Each row is a point on a tangle of strands that fork and nearly touch. The rows are in no order.
(in the rows, 128 means zero)
Two points are linked if the straight distance between their rows is under 107. Some points are linked to none.
Q374: 172 162 66 80 132 203 138 125 72 134 116 146 62 121 153 107 127 154 95 149 136 95
Q849: 142 187 126 101 128 120 94 116 116 173 120 143 169 151 86 197 87 142 104 151 122 136
Q462: 128 118 140 128 129 80 163 156 161 70 115 164 100 116 109 108 134 146 160 108 114 165
Q627: 131 198 78 91 96 153 122 69 99 161 119 162 148 129 144 168 121 95 99 112 115 121
Q158: 130 116 156 146 113 167 107 71 115 179 155 85 153 165 141 151 236 46 116 70 130 132
Q59: 82 108 118 117 100 124 156 69 144 155 118 183 128 110 109 79 92 94 126 102 102 147
Q690: 128 100 152 140 165 141 145 127 141 83 137 123 110 120 158 97 139 110 108 136 181 68
Q577: 149 122 125 65 156 138 144 159 106 115 159 171 91 143 91 107 74 182 51 147 131 153
Q970: 88 120 122 73 78 131 151 82 122 137 140 157 149 143 134 80 105 90 88 115 89 169
Q704: 113 162 164 102 102 79 109 128 139 153 153 70 182 142 154 158 97 115 114 167 100 164
Q755: 114 98 137 181 131 155 117 156 125 83 126 102 146 104 116 98 29 177 121 182 114 98
Q738: 135 97 98 157 151 166 119 147 101 107 144 135 124 114 93 102 30 171 95 163 134 82
Q845: 122 105 146 150 126 149 110 171 121 116 110 77 152 122 150 104 60 171 139 190 121 97
Q772: 166 120 146 150 129 180 145 92 132 94 82 136 66 99 111 84 229 123 140 99 166 99
Q475: 138 89 150 177 128 146 153 189 140 80 93 94 89 112 158 112 179 156 205 138 113 149
Q414: 96 102 138 141 108 119 133 88 145 169 124 166 173 158 82 138 155 65 135 92 110 158
Q278: 145 139 77 132 117 88 124 135 138 125 120 135 107 120 157 142 209 126 181 81 127 138
Q605: 118 124 120 131 143 171 96 96 120 188 131 103 117 124 156 111 178 110 146 103 146 86
Q387: 126 130 105 125 136 109 105 100 134 141 182 168 183 165 104 195 127 78 74 78 128 127
Q80: 140 166 89 130 99 148 71 104 99 204 127 77 157 136 181 165 184 114 152 118 121 114
Q858: 146 129 85 105 139 144 104 118 121 141 148 160 123 147 120 147 184 115 119 85 153 108
Q5: 160 118 147 170 156 177 181 119 119 62 98 148 56 94 98 109 196 129 148 108 171 98
Q248: 100 95 164 113 153 99 131 123 152 129 160 128 170 154 122 131 110 91 75 142 161 101
Q959: 136 143 115 79 92 155 124 133 110 107 110 109 139 138 160 83 88 150 92 182 127 100
Q913: 154 185 58 106 95 111 106 120 113 117 110 134 124 116 169 156 186 133 149 97 124 123
Q210: 94 104 184 86 148 117 150 125 127 160 159 128 157 173 123 139 123 83 81 136 138 148
Q687: 141 143 75 126 109 182 114 83 98 166 83 160 108 120 100 104 131 128 138 126 135 89
Q608: 131 159 139 122 144 107 149 112 136 130 103 170 119 129 91 157 128 119 134 124 151 134
Q147: 138 59 133 154 128 153 99 148 157 115 111 113 127 142 129 79 199 128 157 116 144 102
Q850: 150 151 87 115 101 176 96 105 104 179 79 141 136 148 91 137 187 125 158 116 133 130
Q574: 112 142 107 106 59 126 107 107 117 170 115 95 186 153 153 134 134 95 138 128 74 170
Q264: 132 118 120 180 148 174 190 115 104 89 106 146 69 82 103 92 91 121 118 152 156 88
Q455: 100 63 140 119 124 126 109 151 155 137 138 100 150 149 161 72 117 121 142 140 121 116
Q675: 140 112 132 132 174 180 144 125 105 109 134 132 77 118 136 100 144 129 97 131 186 74
Q807: 144 212 111 89 127 136 118 96 104 172 124 145 157 144 125 200 116 100 99 136 126 125
Q389: 133 102 147 167 132 79 158 186 161 102 108 105 93 102 162 123 159 158 212 123 107 167
Q688: 115 167 175 104 120 84 114 103 146 132 151 147 174 132 77 151 75 127 63 142 126 165
Q582: 109 87 150 92 143 140 129 127 112 162 173 137 169 195 120 141 162 74 67 113 144 143
Q566: 115 68 130 177 156 197 177 126 102 125 119 139 68 104 102 64 115 123 138 137 150 97
Q584: 121 77 124 131 108 129 129 128 162 119 107 150 135 141 122 79 190 103 154 109 133 131
Q562: 75 116 160 100 136 110 109 115 134 197 189 117 151 139 131 129 63 125 109 105 92 176
Q811: 127 119 143 119 98 164 124 91 101 166 158 79 160 182 171 147 209 40 104 95 118 154
Q571: 116 152 160 108 115 77 82 117 143 135 175 109 200 142 112 167 67 127 69 146 118 151
Q467: 105 138 111 67 58 145 114 83 106 167 147 138 181 151 137 107 74 115 83 128 70 162
Q909: 134 154 146 70 97 122 117 142 118 92 121 110 147 134 130 91 56 170 80 184 121 146
Q212: 133 102 144 164 196 116 165 169 135 68 143 158 86 116 90 138 115 160 147 113 158 121
Q172: 125 118 162 151 157 148 210 125 111 75 115 158 79 94 87 98 66 127 90 163 156 117
Q526: 132 132 159 99 85 134 146 136 135 102 67 106 137 141 142 87 152 110 135 187 130 134
Q109: 128 161 161 110 122 82 116 163 145 116 126 75 147 122 162 128 89 150 132 171 116 145
Q445: 117 157 87 121 135 142 106 107 118 177 136 122 128 115 177 144 120 128 141 113 135 90
Q876: 134 139 125 96 173 114 123 139 127 133 166 176 106 126 81 147 60 172 74 128 136 138
Q753: 120 185 91 118 115 105 102 108 121 158 142 106 152 103 196 161 100 131 125 120 117 94
Q950: 100 131 122 86 60 92 129 100 144 107 151 138 167 140 144 110 121 89 97 100 74 196
Q630: 154 90 179 177 170 159 180 141 135 55 112 138 81 114 103 111 185 122 130 135 186 93
Q965: 125 203 157 101 159 59 138 122 139 131 165 125 127 113 140 197 104 136 116 119 134 152
Q184: 130 119 192 191 126 153 169 134 152 89 55 133 121 105 99 127 109 121 142 199 145 107
Q321: 163 122 128 171 144 104 125 136 154 116 111 118 98 112 137 143 224 137 187 97 155 106
Q936: 115 120 102 160 152 163 148 150 104 113 118 133 77 95 140 103 91 162 161 122 117 120
Q474: 161 102 142 174 130 203 126 64 129 113 81 124 78 78 101 65 198 118 115 113 169 62
Q674: 151 129 187 128 112 145 156 151 144 103 59 97 108 138 140 107 186 122 163 179 142 139
Q88: 106 142 95 93 53 147 103 95 110 176 108 121 186 144 142 109 96 115 124 140 84 131
Q785: 158 165 74 63 128 177 124 138 83 161 120 159 90 141 145 139 123 161 110 135 113 127
Q298: 136 127 153 122 169 83 161 124 150 129 163 143 104 145 131 161 205 102 163 73 165 130
Q483: 96 169 95 136 95 76 88 99 135 163 151 100 178 93 193 151 73 132 126 116 89 122
Q139: 116 78 152 149 136 111 165 143 172 106 103 165 95 122 116 88 162 115 176 106 125 150
Q340: 117 114 127 131 124 172 95 77 122 199 149 99 125 138 150 128 215 84 140 70 131 115
Q564: 113 148 126 131 128 91 130 106 127 176 156 110 149 145 152 183 158 82 152 96 109 157
Q977: 128 138 155 154 158 128 149 154 118 105 106 156 90 103 53 140 64 184 146 143 118 173
Q385: 145 102 135 178 173 113 145 167 148 79 134 127 96 112 131 136 163 148 176 100 156 100
Q268: 131 164 126 104 96 28 112 139 158 97 171 112 146 113 138 156 129 150 126 110 88 203
Q100: 91 94 128 133 107 148 149 74 139 172 100 180 136 133 91 91 145 74 133 106 127 128
Q694: 155 142 91 150 107 124 86 106 127 172 111 129 150 149 97 176 218 106 163 87 125 136
Q986: 150 80 154 174 170 154 174 169 124 48 115 156 100 127 68 121 143 140 118 150 171 109
Q138: 131 166 125 140 134 140 134 136 109 152 77 157 102 113 69 145 72 180 161 150 113 159
Q819: 140 96 115 101 166 113 138 140 138 120 164 167 94 160 113 132 202 118 124 72 158 134
Q281: 136 201 74 89 97 112 136 93 108 142 124 162 127 119 153 174 153 102 131 86 98 159
Q604: 107 63 119 141 106 90 105 155 174 136 148 94 153 134 177 88 150 114 165 118 99 133
Q902: 125 111 116 123 129 85 114 122 148 107 186 131 179 163 139 169 161 69 93 85 133 123
Q780: 108 118 94 115 154 114 131 103 132 153 166 185 113 122 111 130 102 119 107 80 137 113
Q469: 146 179 112 119 99 59 102 119 120 131 195 100 180 153 135 220 122 106 86 105 77 200
Q46: 124 157 110 170 149 76 132 158 129 121 121 107 99 64 187 154 123 171 189 105 121 120
Q563: 130 144 173 168 128 140 153 155 133 70 76 112 127 103 111 129 82 151 142 198 132 125
Q702: 125 187 89 130 82 70 85 107 126 147 161 100 184 120 161 193 110 118 116 109 79 162
Q334: 78 103 177 84 126 99 130 125 138 152 183 114 158 161 135 121 104 96 90 121 103 188
Q763: 141 82 128 170 125 167 108 146 141 99 96 109 136 126 126 85 142 135 146 156 146 81
Q664: 141 189 136 96 127 36 123 130 146 116 178 116 143 128 132 195 125 128 113 112 110 186
Q55: 128 127 164 165 145 144 121 173 128 118 91 70 134 125 147 135 96 159 165 192 134 110
Q167: 135 218 143 101 152 91 162 111 123 138 116 151 96 110 126 190 118 137 143 117 140 146
Q659: 119 99 176 143 162 107 146 141 163 92 131 128 139 131 133 112 116 107 105 154 172 87
Q814: 124 71 180 212 183 126 152 182 163 96 127 113 101 108 121 140 134 147 191 131 143 119
Q234: 123 125 158 155 166 100 170 119 137 86 126 180 105 97 57 119 56 149 90 141 156 125
Q633: 143 182 139 114 128 120 109 128 120 160 88 141 138 134 68 170 80 168 139 162 122 157
Q795: 129 118 99 126 125 97 79 129 140 131 175 98 182 166 153 160 155 93 109 114 134 102
Q309: 136 109 93 122 132 149 103 150 107 113 162 140 118 113 100 95 14 202 80 150 108 114
Q929: 120 85 139 192 122 180 176 181 131 45 107 108 83 91 152 96 150 145 181 148 109 128
Q226: 136 118 101 89 119 111 111 136 139 87 144 144 153 145 125 108 112 129 85 132 138 110
Q891: 137 139 142 181 137 75 150 174 147 102 99 84 106 83 185 152 141 160 199 138 118 136
Q47: 136 91 138 88 120 143 104 138 118 140 131 130 172 197 105 121 171 104 89 144 157 121
Q567: 148 137 129 115 91 169 147 128 112 81 68 117 127 123 140 79 124 131 121 187 148 98
Q84: 135 122 154 164 136 136 157 118 146 121 70 158 118 118 80 120 123 125 149 154 155 113
Q115: 129 117 183 119 152 121 159 108 151 150 134 128 112 151 121 141 226 80 155 96 162 136
Q851: 141 118 67 108 120 129 109 126 128 106 127 155 130 130 139 107 137 135 111 109 134 95
Q779: 137 150 166 108 122 108 140 167 132 75 107 102 126 125 127 112 85 168 125 176 123 159
Q713: 142 156 79 94 137 120 100 172 106 128 147 114 105 110 180 139 91 197 127 125 99 136
Q764: 109 136 117 186 185 120 150 155 119 102 135 125 81 68 166 143 90 165 182 103 131 107
Q942: 117 153 99 145 117 104 105 113 115 207 143 70 146 123 192 172 178 107 173 107 115 130
Q250: 125 52 130 208 123 206 133 146 135 85 106 109 113 108 130 68 118 134 141 166 134 70
Q128: 162 154 55 73 125 165 85 162 91 157 132 132 114 141 166 145 130 180 125 132 106 117
Q470: 107 119 111 145 176 131 144 124 121 143 145 166 90 107 118 116 80 139 135 108 140 111
Q464: 134 142 101 114 132 113 92 165 120 106 145 128 126 110 124 121 60 203 113 131 106 139
Q590: 136 116 87 132 145 193 131 112 82 193 97 172 91 133 62 109 88 155 128 137 138 106
Q883: 91 75 145 110 133 145 129 135 129 172 131 126 137 149 130 79 102 117 132 139 117 127
Q979: 129 149 144 113 96 48 127 144 169 84 132 138 130 106 112 119 118 159 138 118 97 195
Q416: 90 127 134 80 145 150 120 115 110 207 171 138 124 134 131 108 43 154 100 129 93 150
Q254: 122 87 175 189 168 128 125 183 153 127 114 85 125 129 136 131 108 148 185 162 134 114
Q345: 128 160 170 128 168 74 134 130 152 96 153 156 116 108 82 152 64 164 103 129 147 145
Q444: 120 164 92 75 58 91 108 107 138 86 149 137 171 123 156 102 96 123 78 115 86 147
Q222: 154 140 84 110 118 230 152 122 60 118 96 125 61 114 139 75 121 155 110 160 135 92
Q154: 102 115 121 133 116 103 109 96 139 166 151 163 179 156 82 158 113 90 113 90 110 150
Q540: 171 134 96 130 119 156 85 144 118 111 100 107 119 137 131 122 210 152 151 119 154 106
Q384: 146 124 200 125 129 126 164 129 153 123 88 119 116 145 118 130 206 98 153 153 161 138
Q197: 131 85 115 85 144 130 96 165 121 126 148 134 155 175 104 112 106 146 87 144 143 117
Q516: 161 161 84 141 93 133 74 104 112 169 118 88 155 142 142 176 229 106 152 104 130 122
Q440: 109 166 143 97 106 100 125 120 122 176 138 105 153 142 146 163 112 105 136 130 96 176
Q463: 116 94 112 143 109 81 90 137 158 153 171 68 180 154 184 138 168 89 143 125 112 115
Q689: 113 56 150 206 142 228 168 139 103 122 106 117 89 105 87 72 99 128 142 173 134 89

A fork is a point with three links. Follow the links from the first point to the second and name the forks in between, in order.
Q664, Q222 | Q563 > Q55
Q950, Q567 | Q970 > Q440 > Q704 > Q779
Q571, Q268 | Q704 > Q779 > Q563 > Q664
Q959, Q278 | Q779 > Q563 > Q55 > Q385
Q147, Q942 | Q664 > Q563 > Q779 > Q704 > Q440
Q753, Q986 | Q664 > Q563 > Q55 > Q385
Q80, Q858 | Q440 > Q704 > Q779
Q334, Q115 | Q210
Q970, Q755 | Q440 > Q704 > Q779 > Q563 > Q55

Follow the links from the first point to the second, and from the first to the third. Name the last point that the two ways share.
Q374, Q849, Q115 | Q55
Q845, Q851, Q795 | Q779
Q463, Q526, Q694 | Q440
Q483, Q942, Q59 | Q440

A fork is a point with three links, a tip a point with one. Leave the first point through the second and follow the links. Name the first fork or tip that comes.
Q970, Q59 | Q883
Q811, Q158 | Q664
Q475, Q389 | Q780
Q850, Q694 | Q440
Q977, Q138 | Q385
Q604, Q463 | Q970
Q567, Q526 | Q210
Q139, Q584 | Q577
Q281, Q627 | Q977
Q713, Q464 | Q55
